A landscape with many valleys, sampled at points; each row gives a point and its height.
From any point a ball takes the steepest step (drop divided by distance) to one of its 2 nearest points. It stops when none of these is lower. Distance is the straight distance between rows; heights are no part of it.
z_688: [ 47  32   1  -9 -12  32 -38 -24  24  43 -13 -18 -26 -36  17 -14 -11 -21
  20 -17]  (h 630)
z_268: [ 33  -7  -3  -8 -37   3  -5  -2  17  22  -4 -21  26 -17 -33 -44 -59  -6
 -13 -36]  (h 253)
z_900: [-10  27 -16  18  18  -7  34  29 -11 -31  12   2 -18  -8  16  -8  30 -10
  -2  12]  (h 281)
z_844: [  0 -16  25 -10  35  10 -13   0 -11   7  -5   8   2   4   4  28  19  -5
  11  11]  (h 319)
z_682: [ 38  14  14  25  -3  53 -40  -8  -1  35  -7  -5   0  12  22   3  31 -43
   3   1]  (h 384)
z_870: [  1 -32  19   6   7  -2  -4  -7  -2   1 -15   9  36  23 -24   2 -19  -3
 -18  14]  (h 277)
z_635: [-18 -15  17  -6   7  27 -31 -40  -8  17  -1   1 -16  35  12  43  26  24
  10   6]  (h 650)
z_284: [ 31   6  32 -30  46  23 -28   6  -7  29  -5   3 -22 -44  17  28  13 -16
  34   4]  (h 147)
z_230: [ -5 -33  28 -41  29 -20   0  19 -10   3 -17  20  22 -29 -32  24 -35  16
  18  16]  (h 346)
z_557: [ 15 -16 -18  24 -42   0   2 -18  17  -3  -8 -15  35  31 -32 -46 -33 -10
 -38 -19]  (h 59)
z_516: [ -2  35 -24 -18  21 -38  48  64  15 -31  25   7   1 -55   7 -13 -10 -10
   0 -12]  (h 362)
z_307: [-39  18 -39   2  -4 -40  50  22  -5 -55  18   1 -14  -2  11 -15   5  20
 -11   8]  (h 456)
z_510: [  0  51 -31  58 -48  20  11   3   3  -5   7  -2  -5  25  22 -45  33 -25
 -19  -8]  (h 443)
z_985: [-33 -28  -8 -32  18 -51  23  26 -13 -37  -5  21  10 -11 -24  13 -18  28
   6  18]  (h 240)
z_577: [ 21  15   2  16 -32  39 -44 -54   7  28  -9 -25 -31  19  33  -5   8   5
  12  -9]  (h 601)
z_745: [-10  46 -19  -6   9   2  17  11 -19 -13  21 -16 -58 -33  37   0  33  20
  31   3]  (h 522)
z_737: [-50  20 -36  12 -11 -31  49  -3 -18 -55  18  -2 -36  17  20 -13  20  39
  -6  16]  (h 511)
z_876: [ -2  28 -16 -33  28 -35  31  53   6 -18  16   1  -1 -66   0  -9 -17  -5
  19  -7]  (h 377)
z_639: [  6  -3 -23 -40 -19 -33   2   2   5  -7   2  -9  -4 -43 -19 -18 -49  19
  15 -21]  (h 486)
z_521: [ -5 -10  13  -3  -7  19 -34 -44   2  14  -8  -7 -10  33  10  20   6  19
   6   7]  (h 496)
z_748: [ 11 -37  36 -23  18  -6  -2   5  -1  10 -17   5  38 -25 -37   6 -40   1
   3   5]  (h 318)
z_703: [ 25   2  13 -28  21  22 -34 -21   2  31 -11  -6 -23 -29  17  20   3  -4
  31  -2]  (h 451)
z_588: [-32 -62  42 -44  21  -7 -22   4 -10  17 -16  40  29 -13 -51  58 -30  31
  12  22]  (h 437)
z_413: [  1   1 -11  19  -4 -17  24  15  11 -18   0  -1  22   9 -14 -26 -11 -17
 -21   0]  (h 175)
z_301: [-35 -31  29   4  15  35 -29 -44 -14  22   5  13   1  55  -2  64  34  27
  -2   1]  (h 798)
z_318: [  2 -24  22   2  -2   9 -25 -32   2  13 -15  -4  16  27  -6  13 -15   8
  -6   7]  (h 351)
z_76: [-40  21 -32  23 -31 -14  32 -21 -13 -41  17 -15 -39  32  30 -17  20  39
  -7   7]  (h 581)
z_30: [ 21   0 -13  -1 -39   6 -34 -52  21  24 -10 -31  -1   5  -3 -29 -32  10
   0 -19]  (h 379)
z_466: [-47 -56  32 -11  14   7 -22 -21  -7  10  -8  31  22  40 -26  64   4  25
  -5  12]  (h 656)
z_710: [-16 -39  18  21  20  -2  23   9  -9 -21  -2  25  32  45 -11  12  16  -7
 -28  26]  (h 62)
z_523: [  3   0 -28 -10 -27 -32  26  20  12 -18  12 -12  23 -11 -30 -36 -46   5
 -23 -29]  (h 345)
z_656: [ 34 -12 -10  13 -46   4 -13 -21  26  14  -9 -25  26  12 -30 -44 -46  -7
 -21 -29]  (h 168)
z_921: [-18 -21  14  18  21  -5  14   6 -16 -23  -5  16  12  37   2  15  25   1
 -18  19]  (h 111)
z_145: [  4  18 -31  29 -48  -7  20   9  25  -7   8  -5  29  21 -15 -57 -16 -23
 -35 -30]  (h 224)
z_141: [  7  15 -17  -9 -12 -30  31  38  20 -12  15  -4  23 -26 -19 -38 -33  -5
 -16 -25]  (h 309)
z_85: [  4  40 -38  43 -52   5  18  11  15  -4   8   3  19  20   8 -51  10 -31
 -25 -20]  (h 347)
z_169: [ 46  -4  26  12   6  46 -39 -13   6  42 -14  -2  15   1   6   9   9 -39
  -1   6]  (h 450)
z_895: [  2   3 -29 -48 -17 -42  25  30   4 -19  12   1   0 -56 -19 -17 -49  21
  14 -17]  (h 445)
z_525: [ 40  -7  12 -17 -20  10  -7   2  22  33  -5 -13  24 -41 -39 -36 -63 -17
  -8 -34]  (h 317)
z_297: [-47 -37  25   8  22  16  -5 -26 -21  -2   6  21   7  69  -8  59  45  23
 -15  10]  (h 749)
z_456: [-36 -27 -15 -37  -2 -50  14   3 -12 -28  -6  15  -9 -16 -21  14 -26  40
  24  20]  (h 321)
z_793: [  0 -42  28 -11  18 -20   7   9  -7  -5 -13  12  47  -3 -42   3 -33   1
 -11  11]  (h 301)
z_311: [ 12  27 -19  53 -37  28 -10  -8   8   6  -8  -6   6  33  18 -33  21 -30
 -22  -5]  (h 322)
z_565: [  9  29 -24  18 -32   8 -17 -27   6   4  -2 -24 -28   9  30 -22   6   7
  10 -10]  (h 614)
z_624: [ 18 -13  25 -15  47   2  -3  24  -9   9  -6  11   4 -17   5  27  14 -17
  11  11]  (h 388)
z_663: [ 11  41 -18   3   3   5  -3   4  10   6   8 -14 -38 -32  27  -9  12  -4
  18  -4]  (h 493)
z_770: [ 34 -18  42 -10  12  40 -40 -21   8  41 -16   4  17   2  -3  25  -1 -21
  -2   5]  (h 499)
z_609: [ -4  17 -27 -20   2 -43  45  54  15 -25  18   3  16 -46 -13 -26 -33   0
  -9 -20]  (h 341)
z_707: [ 26  -5  36 -21  66  10  -2  43 -13  19  -1  18  -1 -41   0  31  23 -30
  17  16]  (h 405)
z_509: [ 32  20  -1  -1 -15  31 -46 -37  11  32  -6 -21 -38 -14  36   0   6  -9
  19 -11]  (h 679)
z_360: [ 17  26 -12   9   0   2   3  15  14   4   3  -6  -5 -16  16 -14  -1 -18
   0  -6]  (h 314)
z_253: [-49 -47  32  -4  33  11 -10 -16 -12  -2   3  31  17  49 -19  71  34  23
  -7  13]  (h 719)
z_256: [ 11   9  22 -25  40  16 -15   4 -19  18   5   1 -37 -26  25  31  32   2
  36   7]  (h 498)
z_522: [-20  30 -41   0 -23 -34  41  12   8 -36  19  -5 -16  -1  11 -23  -5  11
 -10  -5]  (h 404)
z_898: [ 26  12  12  28   9  34  -3  11 -17  13   6  -1 -11  15  18   9  48 -33
  -5  11]  (h 365)
z_140: [-17 -52  39 -53  33 -20  -8  24 -14   7 -16  31  28 -28 -46  46 -35  20
  23  24]  (h 373)
z_203: [ 32   3  -7  18 -41  16 -32 -31  27  25 -15 -23  21  12 -19 -37 -36 -14
 -11 -26]  (h 269)
z_606: [  3  17 -17 -53   3 -39  18  36  10 -14   9  -1  -9 -69  -6 -10 -35   6
  21 -10]  (h 406)
z_981: [-11  38 -22   2  15  -9  29  29 -11 -23  22  -5 -34 -26  31  -6  29   4
  16   6]  (h 361)
z_386: [ 15  15  -3  38 -20  32 -20 -24  -2  13  -5  -9  -8  34  21 -11  27 -16
  -8   4]  (h 54)
z_46: [ -6   5  13 -10  21  14 -13  -9 -20  15  10  -8 -38  -2  27  32  41  12
  26   7]  (h 613)
z_613: [ 28   0  31 -36  63   9 -17  34 -10  26   2  11 -15 -55  13  32  15 -21
  34   6]  (h 360)
z_113: [ -6 -16  10  10  21   0   5   3  -5 -10  -5   6   3  17   4  13  10   0
   0  15]  (h 194)
z_527: [ 11  17 -16  14 -10  -4  12  15  18   0   0  -1  16  -8  -2 -28  -9 -25
 -11 -10]  (h 232)
z_821: [ -7  12   6  18   2  13   0 -10 -20   2   9 -13 -33  19  31  18  43  12
  11   7]  (h 487)
z_966: [ -1  11  -9  17  14 -10  32  26   1 -24   5  11   2   5   8 -11  11 -19
 -10   9]  (h 227)
z_142: [-26  22 -28  32 -41  -3   6 -42 -11 -23   6 -26 -35  41  34 -19  16  31
  -6   5]  (h 676)
z_431: [ 21  18   5  33 -14  47 -23 -14 -14  25   0 -14 -12  25  23   2  46 -29
  -1   3]  (h 276)
z_618: [-41 -47  12 -20  24 -42  24  20 -18 -33 -11  34  28   6 -31  26 -12  21
  -3  26]  (h 188)
z_769: [-12  22 -24  36 -44   5  -2 -34   9  -8   2 -18 -18  36  22 -29   4   6
  -9  -6]  (h 693)
z_855: [  4  66 -23   2  -3   3   6  20  -6   4  20 -17 -57 -45  43 -11  28   2
  32  -6]  (h 662)
z_10: [  5  -8 -22  35 -43 -11  19   2  14 -14   0  -7  41  33 -26 -52 -22 -19
 -45 -20]  (h 138)
z_839: [ 30  19   3 -24   4  17 -30 -18  16  25 -11 -11 -22 -45  18  -3 -16  -8
  23 -11]  (h 560)
z_390: [ 20  19 -15  17 -39  20 -35 -55  20  21 -11 -28 -22  14  20 -25 -15   7
   3 -17]  (h 488)
z_361: [ -9  19 -29  19 -23 -16  20  -3  13 -22   9 -14  -8   7   8 -29  -2   5
 -12 -10]  (h 305)
z_299: [-28 -55  25  -2  38 -28  25  20 -14 -23 -10  30  44  24 -34  25  -2   4
 -21  25]  (h 141)
z_452: [  5  14   3  33   7  17   9   8 -13   0   5  -2 -23  19  19  -1  48 -18
  -2   9]  (h 403)
z_315: [-44 -55  30 -35  16  -2 -26 -11  -9  10  -8  34  25  11 -39  64  -9  33
   9  16]  (h 549)
z_711: [-35 -48  22  17  32 -20  26   8 -15 -30  -5  34  38  52 -24  26  16   6
 -35  28]  (h 101)

Two balls start at each pair of points below. Name the first point that both come to, or write -.
z_639, z_985 => -
z_297, z_624 => -
z_301, z_821 => -

Where does a ball stop that starts at each point below?
z_140 => z_870
z_456 => z_710
z_895 => z_141
